Each row is a point on a tangle of strands that fork, close into loops and nearly touch. The rows are in no order.
Points whose rows are less than 67.6 apart are linked; no others are.
z771: [ 27   4  11 -15 -33   5 -25  -3  33  42  -6 -26 -14  -1 -22  -1 -19  38
  14   3 -13]
z795: [ 14  39  51  14 -34   1 -38   1  14  -1   6  13  -6 -20 -17  35  14  -4
   5  37   0]
z490: [-42 -19   7  29  -9 -48  22 -12 -20  14  43  18  10  26 -36  -2  24 -18
  -8  21 -33]
z777: [ -8  20  44  16 -12 -11 -29  -2  11  -1  26  27 -16 -26 -39  45  13 -18
   1  53   5]
z521: [ -5  -2  40  -4  -2 -11 -24  29 -24 -10  26  15 -15   0 -22  17  24 -28
 -16  38   4]
z301: [ 19 -15  17 -26 -28  17 -16  28  10   6 -15 -19   2  -2 -26 -24  11  28
  23  11 -11]
z368: [  7  54 -23   3   7  10   3 -47 -12 -22 -40  35  24  16  16 -48   7 -28
 -10 -41  -6]
z834: [-41  43 -19  31 -15   4 -14 -11 -19 -13 -50  44  -2 -21  -7 -40 -11  -9
  -2 -35  12]
z454: [-21  13  -4   5 -26   3 -14 -21 -34  -5 -12  28 -26 -42   2   3 -39  21
   0 -30   9]
z74: [ -5  11  -9   6  17  25 -17  41  -6 -21  -7 -13  -2 -17  39  -4  18 -12
   9  24  38]
z313: [ 46   1  20 -16  -3  34 -41  33  11  16 -24 -18   0   9  14 -35  25  -1
  -3  40   2]
z939: [ -4  12 -11  18  -7   2 -27  18  -6   6 -37 -18 -23 -15  38 -24  -6   9
   0  11  47]
z485: [ 11  15  12  -7  15 -14 -13  27   7 -27  25 -14  12 -12  21  32  18 -35
  -5  26  19]
z421: [ 27  -8   3 -33  23  11 -18  44   8   0  27 -30  -2  23   2   5  27 -29
 -21  14   2]
z6: [ -3 -31  18 -21 -17  16 -45   5  23  63  12   0 -30  22 -66 -16  15  -3
 -26  32  -9]
z362: [ 57  -9  19 -29  14  39 -18  47  26  30   4 -33   9  14 -29 -12  35  -6
 -10  -1  -5]
z179: [-34 -40   9 -16 -33 -31  -2 -20 -16  -4   4  16  -9 -14 -13  14 -36  10
   3  16 -16]
z491: [ -7  19 -27  15  19  17  19 -30 -19 -66 -17  35  29 -35  11  14   6 -30
  -4 -16  10]
z177: [-15  45 -52  22  37  17  14   5   6 -38  22   6  24 -21  35  22   2 -44
  -5 -25  11]
z648: [  6 -35  20 -31  12 -22  18  25  -8  -8  34 -27  18   5 -17   1   8 -22
 -24 -31   4]
z552: [-17  46 -20  59 -12  18  -2 -22  10 -39 -43  19  19 -28   3  11  15  -9
   0  -9  21]
z102: [-10 -13  -8  23  -8 -28  -5 -11 -12  14  -3   1 -33   5  29  29 -38  12
 -15  20   7]
z44: [-16  11  11 -13 -57   5 -34  -8  16  -1  -4  12   0   2 -27  23  -7  18
  20  30 -43]
z886: [  8  -6  10  -5 -17  -6   7 -29 -25 -58 -19  27  26  -2  24  10   3 -15
  -6  -1  -6]
z178: [ -4  65 -28   9  24  21   3  24  -1 -12   3   1  11 -12   8 -22  14 -11
  10 -55  11]
z479: [ 19  23  22  14 -47  -3 -33   0  12  -8 -15  -2   4  21   9  15  17   2
   2  33 -21]
z970: [-28  -1 -41   3  -9  10  10 -48 -11  -9 -33  31 -12  -3  16 -14 -34  22
  21  -9  -7]
z551: [  9  53 -11   6  35   8  -2  23  20 -10  22 -18   0 -38  21  20   4  -4
  28  -5  36]
z142: [  3  32 -38   8 -34  23 -47  -4  13  43 -40  -7 -20  -9   1 -31 -30  31
   6   4 -14]
z404: [  8 -36  19 -30 -17 -13   5   7  11  18  10 -19  -6  -6 -51  -4 -11  25
  13 -15  -6]
z238: [-14 -19  17 -26 -37 -15 -16  -1  14  21  18  -2 -12   7 -57   0  -2  16
  14  15 -25]
z934: [-27  11 -13  -7   5  46  30 -51 -14  13 -27  26  -1  12  -2 -50 -15  17
  16 -51  -8]
z649: [ -8  23   3  38 -20  19  -6   8 -12 -16  -9  10  -9  21  27  25  13  12
   1   7 -13]
z57: [ 20 -30  13 -33  -3   9  13  28   4  -5   2 -22   7  -1 -30 -12   7  23
  16 -21  -2]
z468: [ -7 -12  20 -14  25   5 -11  22  31  -2   5   1 -11 -20  -3   8  12   8
  44  67  25]
z465: [ -9 -35  24 -12 -11  26  38 -36 -10   5 -14  -4  17  18  19 -20  -8  19
   1 -44  -6]
z436: [-11 -27 -27 -15   5  15  30 -43 -11   1 -19  15 -12  13   8 -13 -32  31
  13 -16 -19]
z71: [ -3  32  -6  20  -5 -10  18 -67  12 -28 -19  26  12 -34  11  19 -23   5
  21 -18  12]
z932: [ -4 -23  26 -24  32  26 -12  34  27  22   7 -11 -21   7   4 -14  18  12
  23  52  21]
z115: [-37 -43  -4  -4 -26   4 -39  -8  25  71  18  -8 -28  29 -67 -22  19  -9
 -22  32  -3]
z38: [-32  33 -14  -9  49  12  43 -61 -10  12 -18  25   6  12  10 -50 -13 -31
   5 -41  23]
z164: [ 18  14  12   9 -35  -4 -12 -11  -2 -52 -25  14  24 -21   4  17  11  -6
   9  10  -1]
z928: [ 22  10 -37 -35  30 -12  11  -9  -6 -41   7   3   9 -25  15   1 -14 -14
   7 -24  11]
z406: [-17 -13  12 -24 -45  -9   2 -57  15  -1  -1  15  12  19 -10   9 -23  19
  16  -4 -47]
z119: [-24  42 -24  40  -9  10  -6 -17 -10 -40 -48  40  15 -26   2 -19   6 -16
   0 -25  17]
z768: [ 29  48 -24  -5  12  12   9 -41  -8 -26 -14  23  13  21  22 -11   5 -17
  -8 -37 -17]
z567: [-57 -40   7  -5 -39  -2 -26   6  19  60  19 -12 -16  24 -52  -1   3  11
 -10  25 -21]
z31: [ 22  30 -16  -5   5  20 -31  35  -9 -33 -24  -7  10 -34  23 -24  20 -18
   8  10  33]
z206: [  7 -16  10 -13  -1 -10  -8  16 -13   4  11   0 -30   5 -16  17 -10  10
  -5  17  -5]
z677: [-11   6  18  48 -13  -9  20 -30  12 -39  -4  13  27 -31   1  58   2  -3
   2  19   2]
z828: [ 25  47   1  28 -24  14 -22   5   5 -18 -20   1   5   8  22  12  19   4
   6   8  -6]
z162: [ 12  16   0 -18  21  21 -18  49   2 -21  34 -20   5  -1  33  17  21 -38
 -14  17  13]
z496: [-17  -1  27  35   2 -24  41 -44  -5 -21  10  27  29 -19  22  43 -13  -8
   5   7  -5]
z459: [  8  43 -40  33  -8  -1 -29  -8   1   5 -41   8 -26  15  27 -10  -9   2
 -10   6  12]
z722: [ 27  -4  27 -29 -35   6  -6  -5 -27 -23  -6  14  10  -6 -20 -13  -2   9
  -2 -29 -28]
z159: [-42  -8   3  25   7 -41  11  10 -20   7  53  17  10   1 -47  -8  45 -27
   7  43 -13]
z351: [-19  -5  12  24  14   1  25  16 -48 -24  17  28   4 -27  21  30  -8  -2
  -8  -4  -3]
z929: [ 17  25 -14  17   4  -6   3  -8   4  -3 -11 -21   0  25  44  -1   0   4
 -14 -28  11]
z781: [-13 -43  17  -8 -13 -20  15   9   0  -3  15 -20  23  43 -38 -15  38 -14
 -13 -12 -18]
z21: [-12  14 -25  10  31  -9  24 -32 -23  15  -8  13 -25  -6  20 -20 -36   8
 -17 -53  24]
z687: [ 43 -10  34 -32  12  -1 -29  18  29  41   2 -27 -23 -12 -12 -18  -6   7
  -7  21  33]
z170: [ 16  57 -17  21 -16  18 -23  11  -4 -10 -36   7  14 -26  -4 -42  11   9
  27 -21  -3]
z651: [-29  33 -18   5  24  36  40 -50  -4  -9 -21  29  12  18  15 -32   2   5
  31 -37  -6]
z4: [-12  -3 -21  16   6   2  25 -36 -10 -27  -9  32   2  14  24  28 -15  11
  13  13 -24]
z123: [ 14 -20  -4 -22  31 -46  16   6 -18 -19  31   1   0  -8   2  26 -16 -23
 -14   9  -2]
z409: [ 22  12   9 -33  38   6 -16  23  39  -6   9 -13   0 -30   9   1  12  -5
  36  47  35]
z549: [ -5  23  17  48   9  21 -16   5   3 -14  -4  12 -14 -45   8  50   7  -7
  -8  44  35]
z328: [  8 -30  18 -12  18 -12  41 -13   4   2  24 -23  25  41  27   9   4 -19
 -29 -36 -11]
z40: [  4  -5   7  10  18 -21 -14  16 -16  -7   4  -1 -22 -28  25  28 -12 -12
 -12  35  39]
z806: [-33  -7  -5 -28 -54  12 -31 -14  -6   2  -2  21  -9  -1 -20  23 -25  22
   5  13 -51]
z244: [ 17  51 -35  28   7 -10 -12  -4   4   5 -29  -7 -11  23  32 -25  -1  -5
 -22 -30  13]
z216: [  1 -14  25 -17  16  24  54 -41  -7   1   9 -12  29  21  30 -13   1  -2
   1 -50   0]
z196: [ 43  42 -10  -3  24  26 -28  24  29  24 -14 -29  -9  -9  18 -32  13   9
  17  11  24]
z560: [ 31  64  -1  21  -6  26 -40  16  -9  19 -18   5 -26 -20   5 -16   2   6
  -2  -3  11]
z844: [ 25   3 -12  -8   8 -17 -22   9 -22 -10 -11  -3 -33 -18  16   7 -22  -1
 -15  15  30]
z390: [  8  14   8  11 -17  24 -24  19   2  30 -10 -14 -33   2  12  -2  -5  28
  -1   9   6]
z681: [-19 -23  22   7 -15 -28  21 -20   4  12  21   1   2  46 -18  14   3   3
  -8  -1 -36]
z335: [-11  14 -31  19 -13  14   5 -34   3 -40 -27  34   3  -5   4  23  -7  15
  27  16 -18]
z686: [-22 -22   3   0  41 -46   9  31   6  20  50 -10   7   0  -6   5  22 -35
  -4  60  12]
z608: [-34 -18  22  -2 -13 -31 -11   7  13  21  29  -1 -15   4 -49  -3  14   0
  19  41  -3]
z721: [ -7   8 -38   0  24   5  20 -25 -14 -59 -13  19  36 -11  44   3   4 -37
  -3 -11   9]
z513: [ -1  24  -8  44 -16  -4   7 -49  15 -38 -23  16  10 -46   1  42 -15   3
   1   4  17]
z632: [  6  33  32  30 -22  23 -31  10   1 -14 -10  15 -10 -33   1  36  13  -3
   3  37  19]
z846: [ 49  47 -16   3 -15  20 -30  14 -18 -17 -28   1  17 -16  -2 -38  15  -1
  10 -11 -19]
z745: [ 16 -24  37 -23  12 -30 -13  22  15  32  22 -33 -21  -8 -22  -5   1  -8
 -14  16  34]
z516: [ -7 -14   3 -13  40  -5  59 -21 -10 -11  33   9  29  10  27  16  -7  -7
   8  -9 -23]
z871: [-17  45 -29  19   4  29  16 -20   3 -16 -25  28   7  12   5 -22   8  18
  32 -32 -16]
z361: [ -9  -1 -16   2  41 -13  48  -7 -10 -14  36   2  30 -16  50  21 -18 -19
  -3 -17  -3]
z205: [-26 -12  16  27   6 -41  25   2  -3  15  40   4   3  38 -13  24  14  -8
  -9  23 -31]
z201: [ -2 -12   5   8  28 -15  13  31  17  13  28 -36   0  29  26  21  12   0
  -1  19   5]
z392: [  8  44 -26  19  13  19 -16  30  17  23 -29 -27  -6  -1  14 -47  14  15
  16 -14  25]
z279: [-29 -37  12   6  -6 -41  24 -18 -24 -12   9  32   7 -34  -3  24 -35   2
   6  25 -10]
z853: [ 14  11 -12   8  -7  25  18  -9  15  23 -29 -22   7   4   1 -38  -4  36
  12 -64   4]
z925: [  4  18   7  -5 -30 -22   7 -57  16 -22 -16  15  12 -33   6  14 -29  20
  30 -14   2]
z726: [-23 -15  48 -12  39 -14 -32  10  22  19  34  17 -12   2  -4 -27  39 -38
 -11  62  35]
z80: [ 21  13 -21  -6 -30  14 -24  -7  16  35 -23 -17 -17  -7  -9 -18 -28  43
  11 -14 -11]
z235: [  4 -45  26 -22   9 -34   4  24  -8  20  27 -25 -10   0 -39  -3   0 -11
 -24  -7  18]
z39: [  5  14  19  -1 -20 -16  -3  -4  27  17   6 -19 -12 -10  -9  16 -17  35
  31   4   1]
z422: [-14  41 -35  31 -36  11 -36 -16   8  12 -38   9 -22   1  19  -7 -20  22
   7   6  -2]
z212: [-14  -9  26  11   5   2   2  40 -43 -21  27  16  -7  -9   2  30  13 -14
 -12  18  -7]
z798: [-15  16 -38   3 -23   3 -11 -43   9  17 -54  13  -1   6   9 -55 -32  19
   4 -36  -5]
z121: [-25 -20  16  17   7 -28  -4  11  -1  -9  15  21  -5 -37 -27  33   3 -13
  14  72   9]
z620: [-11   6   5 -25  36  32  53 -47 -29  -4   8   7  21  -6  26 -27  -9 -14
   6 -49  13]
z310: [ 27   7  11 -15 -13 -29 -21   1  14 -29  -6  -2   5   0 -12  15  13 -13
  10  41   0]
z883: [ 46 -19 -28 -11 -25  17 -17  -8 -11   9 -47  -8   1  13  -1 -40 -17  13
 -24 -30 -16]
z218: [-29 -40  27   9  13 -28  61 -20 -13  20  27  12  23  19   8   7 -11   7
  -5  -3 -30]
z841: [ 40 -24  -3   1 -24  21   5  -3  22  21 -29 -23  13  47  -4  -7   9  19
 -15 -28 -27]
z136: [ 14  28 -61 -19  28  16  -9  29   5 -30   5 -15   7  -4  30 -16   5 -27
  -1 -17  13]
z507: [ -5  36 -33  23  16 -25   6 -22  12 -24 -22   2   4 -31  18  -2 -12  -2
  21 -17  37]
z901: [-14  10 -18  -2  -4  33  17 -16  -5  11 -35   9   4  -6 -12 -57 -12  32
  18 -62  -2]
z943: [ 10  14  15 -27 -43  17 -43   3  28  11  -9   4  -2 -11 -29   1   0  21
  35  48 -33]
z272: [-10   5  60   0  38   9 -26  15  34  19  29  17 -15   0  15   5  28 -17
  -1  57  25]
z559: [-17  -1   5   8  12  11  26 -19 -53 -32   0  37   6 -21  28   5 -14  -7
  -9 -27   1]
z779: [ 37 -18  30 -27 -16   3 -36  13  34  55  -5 -25 -19  -3 -35 -18  -8  18
  -3  21   6]
z518: [ -6  -9  19  13   0 -36  -2   5  -3 -17  10   8  -3 -29  -4  38  -6 -10
   6  42  17]
z878: [ 31 -17  17  -6 -27  12  -4   9  27  30  -3 -22   7  43 -40   2  21  19
  -5 -15 -35]
z541: [ 25  21  12 -12 -32  11  -7  -8 -21 -17 -19   6  11 -21  -3 -26  -5  19
   8 -41 -11]
z829: [ 30   1  19 -18 -26   0  -2  -9  16  19  13  -5  -4  26 -43   9   1  25
   3 -19 -43]
z710: [-14 -51   8 -15 -42  24   4 -16  13  36 -14  -3   3  21 -32   8 -22  29
 -14 -32 -34]
z495: [ 13 -16  23  -4 -28  20  -3  10  -5  32   0 -14 -19   3 -23   7 -16  30
 -16 -39  -9]
z709: [-10  40 -23  52   3  15  -5   2   4 -48 -25   2  25 -22  31  18  25 -27
  -9  -4  29]
z56: [-10  -4   8  15  40 -50  12  23  15  10  42 -15  14 -13  23  35   4 -35
  -5  56  18]
z25: [-28 -53   0  14   0 -28  22   4   3  26  30 -20  14  42 -49 -20  44 -16
 -16  -1 -10]
z431: [ -1 -60  -6 -24  -9   8  -7  33  -9   2 -18 -13 -19  12 -17 -15  -2  19
   1  23   4]
z167: [-10 -11 -23 -26 -37  26 -36   3   0  18 -14   7 -29   2 -16   9 -30  34
   5  21 -32]
z359: [-25 -24  35   1  11 -18  41  19 -13   2  43  -5  20  -3 -18  10  10   7
  14 -15 -18]
z120: [ 19   3  25 -29 -23  18 -33  25  13  -5 -11   2   1 -16 -29 -15  19  13
  35  46 -12]
z263: [ -3  -6  19 -13  19  11  41  15 -10 -10  31 -10  14  -2  -2  11   4  14
  17 -40 -14]
z226: [ -8  18 -29  18  25   9  -8  32  -4  -2 -15 -19 -12  -7  45 -16   2  -4
  -2   2  45]
z802: [ 33   1 -10 -28  17 -36  -3  -6 -15 -42  10   4  -1 -20   2  23 -15 -22
  -8   4  10]
z860: [-15 -25 -21   7  44 -18  49  14  -4   4  27 -21  26   2  57  12 -18  -5
  -5  -5  -1]
z736: [-15  -4 -31  18  36  -4  27   4 -26  18   2   2 -30 -15  17  -1 -35  23
  -6 -26  19]
z872: [-10  22 -27  -4  37   6  28 -49  -9  17 -22  19  -8  16  12 -46 -23 -10
 -17 -57  16]
z754: [ 22 -64   7 -28 -24  12 -18  32  -5  14 -25 -19  -5   8 -35 -22   1   9
 -21   0   2]
z555: [-17 -27  22  -1   1 -19  -9  12 -11  48  47   1 -36   9 -69   6   3  -4
 -27   7  -4]
z609: [ 41  50 -35  -2   9   5  -8 -11  -2 -38 -15  14  11   4  15   4  10 -14
   1 -14 -12]
z425: [  5  39 -11   1 -18  13  -7  -7 -19 -29 -36  20  18 -32  -4 -44   1   9
  20 -40   3]
z232: [ 11  32 -14  10   4  15 -11  13 -11   8  -9  -5 -27 -10   6  -8  -7  20
   1 -23  13]
z417: [-16 -15 -13  -8  20   3  25  22 -26 -38  11 -12  30 -26  43  -5  -3 -18
   4 -25  17]
z966: [ 26 -17  25 -19 -12  17 -41  23  19  28 -11  -9 -17  28 -13 -19  20   1
 -12  49  -9]
z331: [ 34 -35  16 -31  -9  15  20   7  10   5  -7 -20  27  11 -35 -11  10  14
   1 -52 -19]
z504: [-40 -24   8  23  11 -43  20  25 -19  -8  36  17  26  -4 -17   9  33 -31
   4  55 -11]
z953: [-30   0  22  29   2 -34  -8   7  -9  30  44   8 -23  30 -25  19  21 -18
 -17  46 -13]
z52: [-16 -55   1 -30 -23 -14  11 -22  -6  10  -6   1 -11  -4 -17  -1 -45  29
   0 -11 -15]
z265: [ 25  19   5   7 -12 -16 -14  -8  20 -50 -13   3  24 -26  -8  39  21 -18
   9  36  12]
z688: [ -1 -14  -5  -1  43 -51  29  14 -12   1  44  10   6 -25  -2  40 -19 -17
  -3  30  -6]
z152: [-28 -42  30   2   3 -33  35   7  -9  31  44  -7   5   3 -51  -3   4   4
  -5 -21 -10]
z772: [-16  32 -25  16 -40  18 -15 -42  10 -20 -35  33   6 -22   0  12 -19  19
  24  -5 -19]
z511: [  8  -3  12   4   2 -10  23  -4   8  -6   7 -30  17  32  36   7   7   4
  -7 -28   2]
z372: [ 15   1 -31 -11 -21  12  -5 -41  -7  12 -41   9 -10   8   3 -37 -34  22
 -11 -40 -12]
z671: [  6  24 -12  10  43  -7  11  17  24  -9  29 -14   5 -30  19  44   0  -9
  24  28  22]
z273: [-14  25 -18   7  -2   9  10 -58 -20 -18 -42  38   5   8  26 -37 -12 -14
  -4 -29   8]
z999: [-16   6   5  -3  38  11  59 -64 -30  -6  10  26  25 -15  38  -4 -18 -16
  13 -14  11]
z45: [ 30 -46  -8 -25 -32  11  -9   2  -8   2 -36 -10  -4  11 -11 -21 -14  19
 -18 -17 -12]
z717: [ 20  24 -21 -19  26  20  25 -24  -9 -17   1   3  11  12  19 -15   0  -7
  -6 -54  -8]
z312: [ 31  26 -20  18  -1  19   0  12  20  26 -29 -35   8  17  14 -35   8  21
   4 -42   5]
z187: [-16  -3  10  16 -49 -18 -27 -16   1  14 -13  -5 -20  14  27  24 -26  14
 -18  17  -4]
z221: [ 10 -15  35  -2 -30   6   2  25  -2  -7  -5 -26  20  26   2 -11  28  11
  -3 -17 -11]
z612: [-18  -9  32  -6 -23  -6 -47   6  -2  27  11  13 -38   1 -16  16  -8  -4
 -15  50   2]
z458: [-31  21 -50   4  36   0  16 -12 -13 -51 -13  24  29 -26  34 -23  -5 -55
 -10 -33  28]
z94: [  9   1 -40 -17  14  15  -1  30  -4 -46  -6 -15  20   6  36  -6  16 -17
   8   1   4]
z533: [-21  11 -43  -1  32  -2  13  16 -14 -38  11  -5  20 -40  42  -9 -13 -34
   2 -31  34]
z543: [ -8 -42  40  -2 -41  -8  10   5   6   8  -4 -22  20  30 -21 -11  15   9
 -12 -26 -13]
z977: [-17   2  10  39  14  19 -12  22  -8  -6   3  24 -20 -19  13  45   7  -6
  -2  68  12]
z931: [ -2 -48  -7 -13  29 -15  19  35  14  20  42 -33  16  37 -27   6  28 -35
 -31  -7  -8]
z711: [-21 -34   2   7  19 -24  11  29   4  24  48 -32  13  40 -31 -14  51 -36
 -24   8   0]
z84: [ 38 -20 -13  -8  13  16  16  13  25  18  -4 -31   6  43  -8  14  11  12
 -15 -33 -11]
z373: [ 49  28  -5  -6  -9  21 -40  27 -10 -12 -27 -12   3  -6  19 -26  19  -8
  -3  21   5]
z342: [ -2 -61 -15 -22   1  16  33 -32   0  19 -16  -1  -8   9 -11  -4 -38  34
   1 -33 -11]
z258: [ 30  47 -20 -18  42  20 -22  25  32   2   6 -13 -10 -30  13  -7   8  -2
  27  17  34]
z59: [-26 -32  14  13  12 -63  27  -2 -16  39  56  -4  -1   2 -47  -5   0 -12
 -20  -2  -4]
z597: [ -6   1 -15   9  25   3  43 -35 -10 -21   1  13  19  26  44  13  -2  -1
   9  -9 -16]
z563: [ 16 -47  -6 -13  20   6  27  21  18  11  19 -25  19  51 -20  16  22 -11
 -24 -28 -21]
z333: [ 14  32   7  10   1  -1  -8  17  -4 -33   9 -10  14 -17  27  25  17 -19
  -3  -6  18]
z832: [ -7   5  35  14  15   0 -12  15  11  46  31  -6 -42  11  -4  28  -3  11
  -3  35   6]
z730: [ 41 -51  12 -15  -8   9   2  24   2  21 -18 -29  15   8 -19  -1   1  -6
 -37 -49  18]
z643: [-25  17 -25  15  21  22  16 -14 -50 -28 -17  45  -8  -3  19 -17  -6 -13
 -14 -36   4]
z547: [-29 -44   4   8 -18  12   7  12 -14  26   0  -5 -24  15   2  12 -24  33
  -9  -2 -16]
z885: [-19 -20 -13  18   9   8  25  -7 -22  24   3   5 -27   7  14  12 -35  33
  -7 -20 -10]
z861: [ -9  20  -9  35  12   3  10  13  -4 -41   5  -3  28 -24  41  38  14 -25
  -3   5  21]
z215: [-21  61 -37  17  32  15   0  18  -4 -33  10  16  16 -36  14  -1   8 -42
  -4 -45  24]
z625: [ 36  45 -54 -14  28   8 -18  11   8 -33  -7   4   4 -14   9   1   9 -22
   8  -1   9]
z582: [-10  -4  13  21 -25  12   7   7  -5  -7  -5   0  -2  46  18  16  11  22
   0   3 -29]
z300: [-29 -27  16   6  20 -40   7  19 -24  41  54   7 -22  -6 -51   0   5 -12
 -17  28  -3]
z366: [  2  18   5   5 -28 -20   2 -25  29 -11 -14  -6   4 -20   4  16 -17  29
  41   4   7]
z129: [-25  27 -21  15 -26   4 -24  -5 -26   2 -37  22 -22 -35   0 -35 -28  14
  -2 -33  19]
z228: [ 49  -4  17 -42  29  15 -31  34  25  22  17 -23  -7  20 -19 -11  30 -21
 -21  24  -1]
z759: [-12  25 -48  12 -10  -7  -9 -42   0 -18 -53  32  -2  -1  12 -35 -22   1
   8 -10   2]
z211: [-22 -42  21  -5   1 -13  49 -35   7  28  18  -1   6  19  -7   8 -25  27
  10 -20 -25]
z629: [-26 -27  33  -6  25  -9 -24   6  21  42  33   6 -24  20 -28 -35  40 -21
  -9  55  24]
z386: [ 16 -15   0 -48  13 -18  13  21   3 -30  45 -26  27   1   3   6   4 -35
 -13 -27  -7]
z975: [ -4  25 -41  28  24  14  15   3  19 -53  19  -3  37 -26  40  45  10 -44
  -7   4  10]
z992: [ -1   3 -16  15  51 -26  27  27   5   1  38   1  12 -37  24  51 -13 -19
   6  44  11]
z88: [ 51   1  -9 -27   4  42 -18  46   0   0  -8 -26   9  13  -9 -22  27   3
  -4  -3 -14]
z807: [  7 -22   7 -16   0 -11  16  -8 -22 -14   8  10  -8  17  -4  12 -11   7
  -8 -13 -21]
z76: [  2  24 -31  -4  21 -13  11 -26  -9 -26 -17  15  -3 -26  11 -13 -20   1
  15 -31  19]
z845: [ 13  19  37 -12  26 -10 -22  23  25   3  34  -8  -3  -1   6  20  30 -32
  -1  43  23]
z188: [ -1 -32  -7 -11   0  16   6  33 -20 -19 -12 -15  -2  14  12  -9  11  12
   0   2  -2]
z447: [  9 -20  19 -14 -13   1 -43   7  22  41   5  -5 -30  42 -39 -14  25 -13
 -28  49 -10]
z140: [ 23 -29  16   0  -7   9   3  20 -11  21  -5 -26 -10  10  -3   3  -6  11
 -33 -39  12]
z690: [ 34  -7  -7 -29  15  11  17  -5 -16 -14   7  -1   2  13  -5   0  -4   3
 -17 -43 -15]
z382: [-31  20 -19  22  36   2  51 -65  -1 -12 -13  27  22 -12  36  -7 -16  -6
  27 -14  19]
z492: [ 17   9  25  -4   6   9 -18  23   2  22  14 -13 -33   6   1  13   1  12
  -6  18  12]
z420: [ 19  13  14  10 -55  -3 -29 -12   0   6 -23  -6  -7  20  20   1  -8  11
 -17   2 -20]
z498: [ -8 -45   6  -8  -8 -21 -14  13   9  28   6 -16 -20  38 -37  -7  14  -6
 -17  34  -3]
z946: [ -2 -18  23 -16 -21 -15 -34  15 -22   0   9  13 -26   7 -30   8   5 -13
 -18  43  -5]
z857: [ 19  16  31   7 -20  28 -13  38   7   5  -5 -31  12  15  18  -9  34  14
   6  -1   1]
z837: [  0 -35   2 -17 -44  37 -12   6   6  40 -17 -12 -10 -12 -33   1 -28  42
  -4 -40 -19]
z874: [  5   0   9 -18 -26  -8 -14  -8 -26 -16  -4  18 -20 -38 -15   9 -33  19
   5 -13   2]
z948: [ 33   1  -8 -27   2  -8 -14  16  13 -17 -11 -19   2   1   4  -5   9   3
  19  18   5]
z470: [-27 -16  35  14   2 -29  49 -48 -16   0  23  31  25  -2  17  26 -18  -4
   5  10 -26]
z154: [-26  14  -6 -14 -48  19  -8 -51   7  -6 -15  24   7  -7   5   9 -29  31
  23 -15 -37]
z545: [  0 -35  23  -5 -12  10 -21  18   6  59  22  -5 -37  24 -62  12   4   0
 -33   4  -8]
z606: [ 19  63 -22  10   6  10  -7  15   5   1 -23  -7  22 -13   4 -53  13  -2
  11 -54  -1]
z195: [  9 -57  24 -23  -7  19  40 -15   5   6  -8 -11  28  22 -17 -12   4  12
  -3 -52 -10]
z864: [-31 -62  10 -10 -25  -2  27 -40  20  40   4  -1   4  37 -21  11 -28  24
  -8 -16 -40]
z203: [-41 -39  14   6 -32  -5  -7   5  -3  46  20  -6 -24  23 -29  20 -19  20
 -19   9 -27]
z340: [-20 -31  18  20   7 -30  15  18  13  34  18 -28 -13  18  10  16  -7  15
   5  33   8]
z291: [ -4  -7 -24   7  37 -20  23  24  16  -6  29 -30  14  12  51  29  -4 -17
   0  24   9]
z683: [ 49  -1 -39 -15 -20   4 -31  -2  -6  -2 -45  -7  -8   1   1 -38 -15  13
  -4   4 -10]
z879: [-11 -20 -16 -12   9  16  22  25 -16 -36  -5 -14  24   4  35 -14  14   0
  11 -18   2]
z79: [  5 -12  15 -15   7 -45 -11   9  15 -18  17  -6   1  -6 -19  14  13 -22
  12  48  13]
z330: [-16 -44  -3  -8  30 -32  13  34  -3  10  26 -17  -1  18  -9  -2  17 -17
  -2  48   0]
z455: [  6  56   7  33 -10  33 -32  14 -11 -10 -15  21 -18 -37   1  14  11   3
   6   9  21]
z776: [-23 -35  13 -11  10 -27 -15  10  17  33  25 -13 -19  17 -43 -24  24  -9
   6  52  13]
z604: [  7  47 -18  27 -12 -10  -6 -19  30 -11 -31  -5   8 -30  11  -2  -6  19
  39  -2  27]
z475: [ 28   8 -32 -12 -11  -3 -17  -6   3 -17 -29  -2 -11   6   9  -8  -9  15
  11  13  -4]
z419: [-19  -6  35  14  15 -15 -22  13   4  31  29  13 -37  13  -7  20   8 -15
 -14  63   8]
z173: [ -5  25 -30  13  22  18   4  13 -33 -17  -3  16 -18  -2  17   1  -3   1
  -7 -27   4]
z571: [  1  -3  26  -7 -33  -8  12 -31  14   4   7   4   4  38 -13  12  -1  18
   2 -14 -42]

A piece is two or more points that can be reached from each other along the links. Count, over all rows, the pieces, the separate loops (a circle has one, a figure eight two, a Y none), the forks (points with three links) and the tips (points with one).
pieces | 4
loops | 4
forks | 26
tips | 26

A fork is a point with three links, a tip a point with one. Leave the first point through the second and follow the links. Name the first fork or tip that comes.
z221 / z543 | z571
z328 / z511 | z771
z864 / z211 | z366
z872 / z21 | z6
z771 / z80 | z328
z571 / z406 | z340
z829 / z878 | z857
z470 / z218 | z730
z871 / z651 | z258
z115 / z567 | z38

Name the points in between on the shortest way along the links from the first point to the second, in order.
z59 / z162 | z300, z555, z545, z6, z447, z498, z776, z629, z726, z272, z845, z485
z832 / z781 | z419, z953, z205, z681, z571, z829, z878, z841, z84, z563, z931, z711, z25
z710 / z507 | z864, z211, z218, z470, z496, z677, z513, z71, z925, z366, z604
z932 / z925 | z468, z409, z258, z551, z671, z992, z688, z123, z802, z928, z76, z507, z604, z366
z164 / z136 | z265, z310, z948, z475, z683, z883, z45, z754, z431, z188, z879, z94
